Each row is a point on a tangle of strands that fork, close into loops and nearly touch. The rows are in no order.
Points whose rows are less than 98.1 apart are linked; no others are. Some points are linked to none.
Tupe: [-65 -42  43 -20 -20  33 -35 -18   0  -4 -52  42 -13  -1  -8 -24 -62  -1
 -57 -23 -29]
lun: [ 45 -36 -10  39  43 -20  29   9 -32   9  14 -29  54  69 -14  -8  54   7
  30  10  13]
Zagar: [-67 -22   9 -14  14  46   9  20  15   6  -6   1 -40  11 -24 -30 -40  32
 -79 -10  22]
vifif: [-41  42 -37 -66   3 -10  44  43  44  19   2   0 -15  13  23 -38 -25  11
  47  34  48]
kipar: [  8  14   1  -8  -2   6   7  79  -6  -9 -23 -30  -4   5 -58 -11   2  28
 -28   6   5]
lif: [  2   3 -28  14  21 -46  66   7  14  27  52 -18  -1  26  36  -9  10  -8
  90  34  27]
Vuru: [ 10   2   1   0   6  23  17  27 -14  23  35   8  21  50 -10   0   3  41
 -26   9  -1]
Zefif: [ 15  36  -8 -12  -6  17 -26  24 -12   1 -20 -15  -8 -18 -60   5  66 -30
  20  -1   5]
Tipef: [-22 -23  38 -31 -33  42  44 -64  41  -4 -38 -23  58   3  50  -1 -42 -10
 -10  -4 -48]
voz: [ 38  61 -59 -64  32  -2 -14  49  10 -33  35  -3  -9 -16 -20  12 -17  -8
  11  40 -54]
guv: [-73  -8  28 -33 -25  -1  30 -32  42  13 -25  13  -8 -10  71 -44 -47  -1
   7   3  58]
tobeg: [ -5 -41  62  24   0  44  55 -28   0 -34 -42 -30  55 -22  31 -52 -11  -6
 -38  -7 -36]
Vipad: [ -3  56 -56 -98  32 -24  -5  29  54 -12  20  14 -14   7  29  -4 -66  28
 -21  29   9]
Refak: [-12  16 -16 -10   3 -29   1 -27  10  20  32  16  16  36  39   4 -17  21
  25  -4  18]
fab: [  8  47 -22 -25  24  33  12  62  18  -1   5 -30 -29   0 -50   6  18   9
 -20  15  13]
Tebi: [ 65  -8 -66  48  19 -52 -27  42 -45 -42  23   6 -16 -43 -11  -6  18   3
 -24  -2  -9]
kifi: [ 70 -10 -41   8  -3   9 -18  78 -49  -7  -9 -17  -3  -7 -44   5  53   2
 -25   1   3]
fus: [ 16 -33  39  15 -20   4  45 -37   7  18  23  -4  50  37  53  10 -29  22
  17   7  -3]
Loz: [ 44  36 -51 -15   9  22 -70  31 -29 -23   1  45 -17 -16 -26  -6  40  -7
 -36 -11 -21]
vube: [-20 -12  59 -43 -54  46   2 -35  34  37 -16  15  19  19  31  30 -30   4
  12   0  -6]
lazo: [  9 -26  32  49 -13 -16 -14 -32 -28 -28 -23 -29  33 -18  10 -12  23 -21
  -6 -25  -6]
Navik: [ -3   5  -7 -11  45 -26  53 -11  39  28  16  10  12  64  57 -26 -15  40
   9  17  77]
roz: [ 17  10 -51  -5  -7 -39  -7  14 -20   9  28 -10   8   2 -29  32  21 -10
  45  13 -14]
tifi: [ 20   1 -11  22  64 -52  11 -47  -6  -2   8  41  25  84  28 -22  -6  40
  39   6   8]
dulam: [ -5  14  -5 -21 -20 -15  -7  46  58  25   1   2 -58 -16  -2  40 -69  31
 -41  -8  35]
pudul: [ 25  21 -28   8  15 -72 -55   9  -6 -30 -19 -10  15  -3 -32   6   2   6
 -10 -21   2]
doni: [ -3  10 -21  11  -9 -49   0 -22   0  11  32  -1   8   9  18  18   3  -1
  49   0   8]
vitu: [-12 -23   7  18 -38   2 -13  27 -16  -3 -12 -27   8   0 -26  19  -6  11
  23  -8 -17]
gilo: [-21 -36  34   0 -32  23   5 -68  30 -23 -36 -32  49 -11  46  17 -44 -14
 -15 -22 -53]
vuza: [ -2 -25  -4  48   4  61   4 -35 -40 -10  44 -12  17   1  35  -8  40 -24
   2  -5 -42]
fug: [-14  11 -10   3 -19  41  42  48   3  27  43 -19 -34   2 -13   7  10   6
  36  25   0]
nege: [-58  -3  19  -2  10 -31  40 -36  24  -6  -6   5   1   6  67 -56 -35  14
  24   1  52]
keses: [ 33 -21  24  21  11   2  32  30 -39   6  11  20  35  44  -5 -30   9  48
 -18  11   2]
kov: [-34  20 -31 -32  21  44 -36  19  13   2  -3  13 -30  21 -37   3 -14  29
 -36  -8 -13]
duzik: [-14  25   2  -7 -36   0   6 -32   8  23  27   2 -31 -41   5  34  30 -43
  69  14  11]
mem: [ 19  26 -49  14  28  25 -54  20 -32 -20  20  24 -14  -6  -6 -16  45  -4
 -54 -21  -4]
kurof: [-23 -15  26   3 -26  18   4  68  -5   2 -39 -30  -9   3 -50  -6 -17  20
  -8  -9  -2]
vage: [-24 -31  54  20   5 -24  37  -4  -5  -9 -19   2  23  12  20 -47 -33  31
 -31  -9  24]
gero: [  2  43  15 -37   9 -26  27  30  26  13 -21 -20  16  22 -23 -15  15  16
   4   6  60]
Ketu: [-49   6  17  -2  13 -10  -2  56   6 -15 -49   0 -44 -33 -50 -53 -31 -11
 -65 -18  19]
kader: [ 43 -51  31  32  15  10  47 -42 -19  -2  16   2  69  54  45  -6  -7  22
  15  12 -36]
Vek: [-38  -6  -2 -14  -8  89 -16   5   7  31  14  -4 -13  41 -13  25   2   9
  20  -2 -29]
nez: [-13 -22  23  25  -7  31  64 -22  -9  10  34 -39  34   8  30 -11  22 -23
  50  18 -17]
toku: [-23  27   9 -25   3  31 -43   5  35  18 -51  -1 -47 -21 -55  31   5  -6
  23 -12   4]
Gove: [-61 -27  34 -17  -4  10 -52  10  17   8 -63  43 -48  -9 -39  -8 -72  -9
 -60 -34 -17]
davem: [ 52 -59 -51  46 -28  -8 -49  12 -66  -7  11  -8   0 -20  -8  43  32 -12
 -12 -13 -19]
gar: [-14  22 -15  20  19   8 -46  26  39  -8 -17 -17 -80 -40 -38  33 -33   2
 -39 -27  -3]
kiso: [-19 -41  59  34   9  12  37 -13 -25 -22 -29 -16  38   5  21 -59 -22  17
 -33  -8  -7]
gumad: [ 45 -82 -16  48 -48  34 -43  12 -63 -19 -13  -8   3 -37  14  21  26 -30
  -8 -22 -46]
nefiv: [ 23 -20   5  -6 -40  25   7 -12 -41  32  30  14  12  -2 -16  44  55 -37
  41  25 -25]
silef: [ 56  26 -17 -19 -21 -55 -33  41   5   4   8  22 -11 -16 -37  50 -24  15
 -17   5  -6]
zutot: [-71  16 -22 -37   8 -10 -10 -18  57   7   3   3 -44   0  50 -13 -55  21
 -34 -10  57]
dakis: [-34  14 -24   7  43  -1  17  15 -10 -17  18  16 -16  15  -2 -59 -17  37
 -47  -2  16]
Bigu: [ 40 -63 -10  35  -3  13  27 -80 -36   1  27 -23  63 -17  41  35  46 -67
  23  15 -59]
Pibup: [ 46 -44  26  -3 -48  21   7 -63 -22  -7  -8   4  81   5  26  32   4 -26
  17   5 -69]
pemiv: [ -3  42  -6 -41   9  13  21   3  33  53  35  -9   9  48   2  13  46 -18
  27  15  38]
Zore: [-29   5  -4  50   7 -21 -18  29 -14 -18  16  30 -40 -33   7 -32 -39   9
 -69 -26  -8]
Zirin: [-43  21 -38 -33  55 -21  22   6  21 -17  18  12 -16  19   4 -52 -34  44
 -56   3  35]
div: [-18  26 -37 -28  18 -33  56  28  39  31  24 -18   9  39  35 -20  -2   4
  75  27  47]
raz: [ 34 -51 -41  37 -20  11 -32 -26 -54   8  44   0   6  -8   6  64  37 -19
   1   0 -31]
Vugar: [ 47  39 -68 -44  45 -17  -7  34  27   2  40 -46  16  38 -27  42  20  -8
   1  21 -15]
Limi: [-54  21 -31 -50  17  14 -47   9  33   0 -23  28 -56   2 -30   6 -53  21
 -35 -13 -14]
buso: [ -2  38 -58 -17  -1 -48 -38  -1  42  -7  12 -41 -25 -15 -13  56 -17  -9
  26  -7   6]
devi: [-36  35   0 -44  20 -22 -20  50  41 -18 -57  -6 -48 -29 -55 -16 -52  -7
 -48  -7  11]
vabe: [ 47 -26 -21  25  -4  21  -9  64 -54 -14  -5  -6  15  11 -24 -27  48   9
 -22  -4  -2]
lav: [ 54   4 -45  -2   6  28 -38  53 -10   4  -1 -25 -16   0 -58  51  39  -3
 -22   2 -11]
zub: [-18  48 -41 -72  16 -11   4  48   8 -12 -13   7   5  16 -35 -24 -13  20
  16  21 -16]
kipe: [  8  40 -61 -50  42 -15   1  24  34  32  44 -24  21  69  -4  27  -1  12
  16  17  -1]
Nirit: [-49  27 -24 -28  30 -37   3   2  46  -7  -4 -12 -28  -1  15 -29 -45  28
 -48 -11  58]
Ful: [-36  26  43 -15  -9  12 -37  -3  16  -1 -54  15 -31 -25 -42  -4  -1 -11
 -28 -24  16]
dere: [-45 -20  56 -12  10  13  44 -79  24 -19 -28  -2  38   1  60 -58 -29   2
 -28  -6  11]
kefa: [  3  30 -33   2   3 -55 -50   8  25 -21 -19 -37 -19 -27 -36  43  -9 -10
   5 -18   7]
tilu: [ 23  65 -25 -87  45  -5 -29  29  46 -24 -25 -27   0   9 -41  16  -8   3
 -39  13  11]
zagik: [-22  10  28 -36  13  -7  25   2   1  19 -25  -2  38  56 -14 -36  13  26
   7   5  40]
zuna: [ 52 -60  18  52 -13   0  49 -16 -70 -13   9 -20  34 -39  10   0  60 -36
  27  27 -13]
bol: [ 68 -18 -74  52  38 -67  -4  10 -53 -27  39  20  -4 -16  -1   7  21  14
  15  16  -9]
Laviz: [-71  42 -27 -24  26  19  -2 -21  36  10   9 -34 -22  21  14 -12  11  -8
  17  -9  38]
gep: [  9 -19  12  35  18 -46  77 -39   8  11  25  -3   9  23  61 -21   6  -7
  98  31  25]
liv: [ 41 -18   6   8 -49 -47 -32   7 -27  11  11  31   5 -13 -23  55 -15   9
  -1   2 -11]
vimo: [ -6  -7 -17  25 -30 -66 -14 -47  -3  -2  28   0   3 -21  29  39 -10 -15
  58  -9  -4]
modak: [  2 -23  33  32 -31  46 -37  10  -1   5 -48 -16 -48 -54 -50  34  17 -28
  14 -15 -14]
dipi: [ 25 -20 -33  62  25  27  -1 -12 -58 -18  45  12   0   4  28 -32  54  -8
  -4 -10 -10]
pem: [-39  30  53 -13 -11  -6  -3  -1  26   2 -40  -1 -25 -28 -19 -17   6 -11
 -28 -18  47]
riru: [-69  14 -38 -99   2  15 -12  -2  50  22 -21  22 -19  39   1 -10 -44  30
 -10   6  37]
digon: [-13  29 -54 -28  30 -23   1  -8  37  30  49  -6  16  68  35  22 -10  12
  28   4  20]
Mup: [-23  19  46   8 -47  34   3 -19  12   7  -3   6 -44 -60  -8  20  24 -40
  39   4  -1]
zeko: [-32 -41  54  15 -37  72   2  -6   2 -13 -47 -14  -1 -37   5  -9 -31 -19
 -20 -11 -60]
memil: [-43   5  51 -45 -43  38  -6 -14  42  33 -32  23 -24  -2  12  12 -30   3
   9  -3  23]
fupat: [ 49  46 -44 -22  31 -51  37  33  16  -6  47  20  -7  -1   9  -4 -21  35
  16  36   5]
mamid: [-51  50 -42 -57  24  14 -28  19  54  -5 -18  14 -82 -36 -18  -5 -49   6
  -6   2  -3]
temek: [ -2 -47  40  14 -41  17 -35 -40 -10 -21 -45 -15  60   5  12  16 -22  -4
 -17 -28 -53]
puset: [ 38  -8  39  15 -15 -80  15   1   0   5 -21  -3  34  15 -12  11  -9  26
  19  -4  40]
Kuda: [-19  48 -61 -39   7 -36 -19  19  61  -2  15 -23 -29  -6  16  27 -40   6
  31   7  16]
lefeb: [ 45 -45  -9  45  35   8  28 -10 -52  13  37  -1  45  56  11  -7  62 -13
  31  16 -18]
gomal: [-30   0  31   5 -13 -30 -14  19  43  11 -20   2 -38 -10   2  16 -71  21
 -70 -27  34]
sapom: [ 45 -29 -48  35  60 -84  18 -34 -21  15  39 -12  26  44  -2  31  45 -20
  54  24   7]
dod: [-42  -4  39  27 -36  48  24 -12  18  -1  -5 -41 -30 -51  10   8   9 -29
  29  -3  -5]
kas: [ 17 -22 -33  50  30 -41 -13   0 -48 -26  -1  -4  32  23   0 -29  18  15
  32  -9 -15]
runu: [ 48 -52  -1  35  -3   9  59 -92  -4  -5  33 -33  59 -14  60  34  17 -50
  17  19 -53]
rof: [ 27 -24 -48  33  48 -51   4 -50 -42  13  46   1  26  24   8   9  75 -53
  63  19 -10]
Tezup: [ 17 -23  64  28 -44  50 -16 -14  -4  -3 -37 -27  -4 -38 -20  27  27 -30
 -19 -16 -15]
mor: [ 44  23 -63 -10  23 -13 -26  25  -9  -2  28 -15   6  14 -35  42  29  -2
   1   9 -18]
kurad: [-23  43 -11   6  -6 -18  14  52  -2 -18  12  25 -50 -52 -18 -38 -23   4
   2   6  -9]
Lefu: [-28  30  46 -34 -10 -25  31   6  27  17 -22   7 -14 -10   2 -36  -7   9
 -13   1  72]
Demis: [-30 -21  24  32 -29 -31   1 -37  17  -5  17   1   1 -13  63   3 -62  12
   8 -19 -10]
kabi: [-54  39 -26 -33  35  33  18  12  48  18  12 -49 -27  33  -6  -7   8   9
 -13  -2  49]
fogor: [-54  -7  21 -15 -18  14 -25 -21  -5  -6 -13  35   2   6   7 -15 -28  13
 -27 -20 -12]
rolo: [  7 -40   3  38 -28  77  -2 -43 -21  -7  31 -11   5 -20  33  33  10 -25
  -5  -2 -66]
fomur: [ 31  -4  18   4 -41 -18  45  11   4  37  35 -12 -10 -11   4  43  14  -3
  28  23  40]
Savi: [-24   3  17  41   7 -34 -10  14 -30 -30   1  50 -22 -36  12 -59 -28  -2
 -43 -24 -11]
beke: [ 45 -28  47   5 -70 -12  -6 -19 -16  25   9  26  14 -15   7  58 -11  -1
   2   4 -11]
pinuz: [ 46   5 -37  16  62 -72  26 -22  19  24  42 -18  21  68  14  24  24   7
  42  16  31]
mebe: [-40  46 -11 -43  20 -40  -7  29  41 -20 -32 -12 -21 -13 -24 -27 -37  14
 -29  -8  34]
maf: [  2 -26   3  45 -43 -34 -11 -48  -6  -5  31 -13 -13 -44  24  54 -10 -18
  22  -8  -9]
gezev: [  6  -6  51  15 -18  52 -14 -36 -21 -10  -1  34  25  -9  27 -17  17 -10
 -48 -14 -20]
Lebak: [  8   8  28  31   5  -8  -8 -12 -20 -13 -11 -12  23   0  -7 -16  43  -7
 -16 -17  21]
votu: [ 62  37 -44 -21  53 -51 -12  31 -24 -30 -12  -3  38  22 -39 -24  38   2
  10  11   5]
giki: [ -2   4  20   4  -2  99 -31  -2 -17  12 -20  -1 -26  -4 -33   8  54 -16
 -13 -13 -10]
pega: [-24  16 -15 -11  17  79 -33  10   2  16   5   9 -36  18 -33  11  19   9
 -29  -8 -15]
Zital: [-73  -4 -11 -84 -12  26  -5   3  17  23 -27  30   2  42 -18 -26 -31  27
   8   8  14]
beb: [ 62   7   7  19  -9 -60   7  43 -37 -13  -5  33  13 -23 -37 -14  19  11
   3  14  13]
Vimu: [-41  -4   3  41  -6  31 -25   2  36   5  -7 -35 -75 -35 -18  37 -26  -2
  -4 -25  -1]
ninim: [-21 -33  44 -19  12   5  39 -73   4  -7 -25  18  64  41  63 -45 -35  25
  -5   2 -12]
lado: [ 33 -36  47  33 -30  33  20 -25 -31 -10   9  27  45 -12  33 -11  -3   6
 -24   1 -45]
dadol: [ -33   54  -50 -101   25   -6  -12   31   61  -12   -4   23  -47  -20
   10   -9  -65   12  -14   30    4]
vara: [-40  22  26 -24 -36  23  -8  -5  41  26  -4  23 -52 -23  23  18 -24   0
  14  -2  29]
pirig: [ 67  24 -18  -4  31 -69  35  37  18  -3  23   2   6  19  -8   6 -13  45
  -3  19  33]
nus: [  6 -40   1  33 -32  39 -66 -29  -9   1 -11 -13  -6  -4  -4  68   0 -11
   0 -30 -44]
seni: [ 37  32  -3 -22  20 -58  17  52  25  -3   5   0   0   5 -16  -2 -39  42
 -51   8  29]
gaf: [ 73 -12 -28  24  15 -72  12  13 -45  -4  25  31  15   1 -17  13  20  22
  22  28   4]
Relam: [ 24   6 -14  35  81 -57  22 -38  12   4  14  -5  22  74  16 -12  23  16
  32   8  35]
vozok: [-16 -25  20 -11 -30  66   6   2 -14  28  -3 -26  32  39 -15  17  25 -15
  43   6 -40]
mos: [ -9  30   3  11  -9  12  12  -7 -27   5  37  39 -10 -11   5 -25  33  -8
  26   7  -4]
zegu: [-32  10  -7  19  -8  35 -45 -53  -7  -4   8 -17  -1  -6   8  18  38 -46
  34 -19 -23]
mef: [-21 -18  49 -30 -35  61  22 -46  37  23 -18 -27  36  26  33  24  -9 -11
  15  -2 -12]
betut: [ 12  16 -28 -34  30 -23 -55  66  -7 -34 -42  18  -4  -3 -49 -28 -32  14
 -80 -12 -21]
vomil: [  6 -10  33  52  18 -16  35 -60 -29 -27   2  14  31  -9  44 -47  21 -15
  34   6 -16]
sozeg: [  6  17  25 -20  -9  10  30 -29  31  59  43  -8  15  32  30  35  46 -36
  34  12  41]
Loka: [ 52 -61   6  57  26  -5  36 -43 -41  -4  29  -3  52  39  37   7  15   6
  30  13 -25]
leda: [ 30 -37  24  22 -12  -3  42 -76  14  16  40 -21  49  14  65  40  -2 -21
  24   8 -14]
Medad: [ 36 -77  -4  49 -49  32  -2   6 -63 -24  -5 -12  18 -43  23   0  16 -27
  13  -3 -66]
nabat: [ 81  26 -66   5  75 -55  -7  37 -34 -55   1  -2  18   4 -19 -30  32   2
   8  19  -6]
Fop: [-26   9  -3  10  35 -35  33 -29  23   2  26   3  -1  31  55 -33 -26  31
   7  -2  47]
ditog: [ 10  44 -24  -4  15 -23 -58  24  28 -28 -31 -12 -48 -47 -48  23  -5 -18
 -27 -19  -4]
kem: [ 37  29  -3   4  -2  -5 -44  -2 -28  -4 -11  10  14  -7 -28   0  73 -26
  -9 -14  22]
minot: [-37  41 -23 -33 -24 -10 -14   3  43  20  12  15 -39 -14  15  25 -29   1
  42   1  15]
pimag: [ 40  45 -55 -11  -1 -31 -22  22   9 -20  36   0 -55 -66 -32  48   4 -21
   7  23 -19]
Takil: [-12  13 -13  22   1 -50 -70 -12 -18 -35 -27  11  12  -6 -10 -10  -4  -6
 -12 -37 -11]
Debu: [-24 -27  38  44   3  22   9  15 -42 -35 -31   0  10 -23   5 -79  13  -6
 -32 -19  -4]
pamed: [  0  12  -5   2   2  59 -71  31  -6   2 -34  52 -65 -36 -43   5   2  -9
 -23 -19 -34]
bulig: [  8 -45  44  45 -14  28  19 -26   5 -11   1 -49  38   5  31  19 -19  13
 -44 -22 -11]
mul: [ 15  -6  71  21 -35   3  25 -75  30  -6 -12 -20  37 -34  45  21  -2 -30
 -15 -11   4]
felu: [ 21 -42  26  38 -29  23  62  -2 -40   7  30 -30  32 -17   8   3  35 -23
  37  27 -20]
mevoz: [ 28 -31 -39  48  20 -22  -5 -49 -67  -6  40   4  22  -2  19   1  71 -52
  52  11 -20]
luv: [ 10  27   5 -26  35 -54   0   4 -19 -18 -23  61  29  28 -14 -58  -6  37
  -9   3  12]
Tov: [ 10  27 -46  32  39 -15  34  33 -10  -3  50 -43  -4   7 -14 -13  45  -7
  25  14  12]
kom: [ 44  61 -63 -42  58 -29  18  37  16 -30  59   1  -8   4  13  -5 -18  17
   5  42 -20]
padar: [-57 -10  23 -31  -7 -16 -27  19  47  19 -41  41 -70 -18 -16   0 -96  -1
 -62 -18  20]
Vitat: [-11 -17   1  19 -21   6 -40  -4   1  -1 -22 -38   7   6 -24  42   3   1
   2 -26  -6]
Fiz: [-31  16 -11 -54  23 -19  35   6  53  33   0   3   3  42  46 -26 -22  36
 -15  18  99]
zeto: [-51  27  -1 -32   3  43 -38 -17  52  23 -42 -22 -41   0 -29  26   3 -13
  43 -15  12]
Rafol: [ 75 -89   1  60   0 -11  36 -18 -82 -25 -15  -8  44 -25  22 -15  52 -30
  30  21 -25]
menon: [-42 -22  46  26  -5  60 -29 -10  31   4 -35   2 -62 -38 -16  21 -40  -6
 -32 -26 -13]
zipu: [ 26 -18 -15   9 -36  50 -19  12 -59  14  14  17 -10 -17 -21  22  67 -38
  33  16 -30]
posi: [-18 -31  68   1 -28  75  46 -23  20 -15 -31  -7  20 -32  26 -23 -36 -12
 -58  -4 -44]
ruk: [-67 -23  50 -47   0  36  28 -59  24   6 -26  -8  18  27  26 -34 -18   6
 -45 -10  41]
git: [ 30  27   3  -1  -1 -35  23  52 -32 -10  -8  30   8 -14 -37 -50  24  13
  20  15   9]
zavif: [  0  -3  56 -23 -11   0  34 -24  -8  22 -20   3  60  44   2 -24  17   7
  28   6  19]
sasa: [ -1  17  -4   0  -9  40 -28  25   4   5 -33 -22 -38 -29 -65  34  40 -27
  39  -1  -9]
fef: [  3  -1  13   0 -41  27  47  33  14  40  33 -26 -20  -2  -5  35   7   1
  38  19  25]
Lavam: [-21  -4  70   9 -32   9  -2 -47  28   2 -15  -9   3 -24  30  17 -25  -9
 -34 -26  17]
Soli: [-75  26  -4 -40   3  15 -33 -37  43   5 -30 -26 -13  22  -9   1  -2  -3
  11 -22  29]
geki: [ -3  30  11 -32  -2 -31 -26  26 -18 -11 -25  73   4  -4 -28 -41 -11  14
 -39  -6  -6]
Ses: [  9  17 -39  34  32  32 -25   0 -39 -14  40  22  -5   9  15 -28  42   9
 -36 -14  -5]
soko: [-57   7  13 -63  -1   7  10   5   4  13 -28  12  19  38 -28 -42  -8  24
  -3   4  29]
Tosom: [ -2 -27  29  47   9 -22  -8  24 -50 -37 -37  28  10 -18   7 -82   1  -1
 -37 -23  -5]
Venis: [-43   3  26  16 -12  43  32 -21   6   6  11 -38   8  -3  21 -11  19 -23
  33  -1   1]
Gab: [ 36  50 -55 -35   1 -34   6  48   6 -25  32  -6 -30 -55 -32  21   2 -17
  35  39 -24]
Zuliz: [-30   3 -24 -62   2 -38  18  23  53  24 -23   0  13  34  38 -21 -57  46
  -5  15  78]
Pubo: [ -7 -18  43   0  -2 -19   9 -57 -19  -7  -9  52  46  28  41 -38 -30  26
   7  -5 -18]
daru: [ 13  15  -1 -17  -3 -34 -60  60 -17 -22 -54  40  -4 -22 -46 -25 -15  -7
 -52 -20 -13]
Kofu: [ 46  12 -19   0  33 -32  23  37 -21   5  -1 -24  41  50 -41 -10  49  12
  20  15  19]
Bakur: [ 25 -21  27   6   2 -57  57 -37   3  26   0  -1  45  37  31  -5  16 -14
  98  25  18]
zivu: [-14 -19  26  28  15  78 -59  13  22  25 -44  28 -77 -38 -43  21 -25   7
 -22 -28 -23]
tis: [ 30 -30 -57  23 -30 -16 -62  30 -40 -13  -4   1 -19 -23 -34  49  11  -7
  14  -8 -39]
Barit: [-95 -26  11 -40 -12  12  11 -33  36   3  -9  24 -35  -8  45 -44 -64   9
 -31 -10  46]
fis: [ -9  39 -22 -47   8  11  17  29   7  40  21 -10  21  49 -32   6  47 -24
  54  17   2]
gomo: [-15   3   0  27 -10  36 -79   3 -23 -22 -47  25 -32 -34 -20 -17  18 -25
 -27 -37 -20]
Vana: [-58   8  -4  16  24  41  12  12 -12 -13  18  -2 -29   3  -2 -50   1  20
 -50  -8  11]
ved: [-32 -58  35  31 -30  78 -17  23 -10 -10 -40 -30  -9 -11 -13   3 -27   2
 -22 -23 -52]
Liles: [  9  50 -43 -65  23 -29  -1  18  45  11  31  28 -13  23  27   5 -50  49
 -36  13  25]
zorib: [  5 -28  38  32   8 -58  28  -6  -2 -11 -24 -12  36  29  11 -27 -33  40
   8 -11  24]
turir: [ -2 -30  22  28 -55  -5  20 -38  26  10  29 -16  -3 -28  63  46 -45  -5
  22   1  -7]
Zateb: [ 32 -55 -22  33  -1   2 -11 -67 -64  -6  19   0  47 -12  28  10  71 -68
  45   8 -41]
kip: [ 25  24  -1   9  16 -17  31  18 -45  -1  18  41  12   4 -13 -51  53   0
  41  23   4]
rig: [ 18   1  23   0 -21 -61   7  42  18  10 -17  -9   9   7 -17  17 -37  41
 -22 -10  37]
rinug: [ 27 -19  57  32 -36  17  16 -49  -4 -12 -13 -30  32 -39  17  19  29 -39
  -5  -8  -5]
muvun: [  3 -25 -17  40  -6  49 -79  23 -34 -28 -43 -11 -36 -31  -8 -20  39 -29
 -33 -47 -14]
Pud: [ 35  49 -24 -28  63 -53   3   7 -12 -25 -12  37  30  31 -19 -50  15  23
  12  15   9]
tuf: [ 21  10 -45  20 -25 -23 -18   5 -17   4  33   8 -60 -67 -22  59  15 -24
  21  18 -12]
kive: [ 18  69 -28 -60  29 -10 -53  18  30 -30 -33   1 -23 -28 -51  14   4 -16
 -25  -1 -12]
Roga: [-16 -34  65  24 -33  22   7 -18  21   2 -26 -36   9  -6  15  24 -35  10
 -42 -22   2]
vutek: [ -4  21  -9  12 -22  -7 -25 -54  -7  11  26  -9 -15 -28  -4  46  50 -54
  43  -4   4]
Lefub: [ 18 -44  -4  35 -35  54 -32 -39 -21  12  25 -17  -3 -14  13  68  14 -23
   1  -2 -48]
Zimal: [ 32 -16  46  12  15 -25  62 -29 -10  22  -4  -7  60  47   8 -15  42  -9
  62  21  20]
Lumir: [-31 -16  35 -18 -29  39  -2  50  20  24 -47 -12 -35   2 -49  13 -33  26
  -4  -6   3]
nor: [ 58 -41   7  44  19   9  11  33 -58 -10  -7  13  42  39  -2 -35  32  36
 -22  -2   3]
nagu: [-50  -6  18  21 -12  75  12  29 -22  -5   6  18 -40 -25  -6 -36  -7   8
 -26  -4 -23]
muf: [ 42 -21  33   3 -60   6   7 -31 -35  22  27  40  10 -35   6  43  24 -27
  16  17 -17]
bul: [ 53 -43  33  15 -27  26  34 -46 -27  -7   6  17  76   5  39   5   2  -7
   1  16 -64]
gigul: [ 46  41 -21 -27  17 -50 -20  53  23 -21   3   3 -11 -18 -27  24 -39  27
 -55   6  -1]
nutiv: [ 39  16 -47  31   1 -38 -29  53 -27 -27  23  24 -24 -38 -18  -8  -7   8
 -24  -5 -19]
Padot: [ -2  59 -40 -71  55   4 -14  18  49 -14   1 -39  -4  26 -19  14 -15  17
 -48   5  26]
vid: [-25   8  28  20 -32  35  13  12 -29  -4  12  44 -24 -32   7 -35  -1  -3
   8   5 -30]
sufit: [ 21 -18  23   3 -19   4  27 -56   4  40  47 -16  33  20  31  49  33 -33
  27   9   9]
ribif: [-19  -7  44  -2 -16  -4 -26 -40 -24  -9 -15  49  31   7  21 -22 -22  13
 -32 -19 -13]
zevu: [ -1  33 -40 -18   5  30  20  66  15   9  26 -24 -44  -6 -31  21   0  15
  14  20  -9]
lamin: [-48 -16  40 -33 -12  52   1  39  45  36 -60   6 -67 -10 -53   9 -52  20
 -14  -6  13]
Bibur: [ 15   0  21  14 -12  79 -20  -2 -40   6   3  27   2  -3   0 -11  57 -15
 -35 -11 -12]
komi: [ 20   4 -27  40  44 -34  64   6 -10   9  60 -21  -2  17   6 -10  38  -2
  55  28  19]
doz: [-40   2  19  19 -32 -24  14 -19   8  -6  25  31 -28 -35  57 -18 -48   3
  20  -7  -5]

How many points has the smallest loop of links through each point below? Write - if it is on no loop.
duzik -> -
liv -> -
kipe -> 7
Tupe -> -
Tezup -> 8

A piece is two or more points that can be reached from each other along the links. Count, over all rows, the pieces, the separate loops (a circle has one, a figure eight two, a Y none), the forks (points with three links) and the tips (points with one).
pieces -> 7
loops -> 2
forks -> 25
tips -> 35
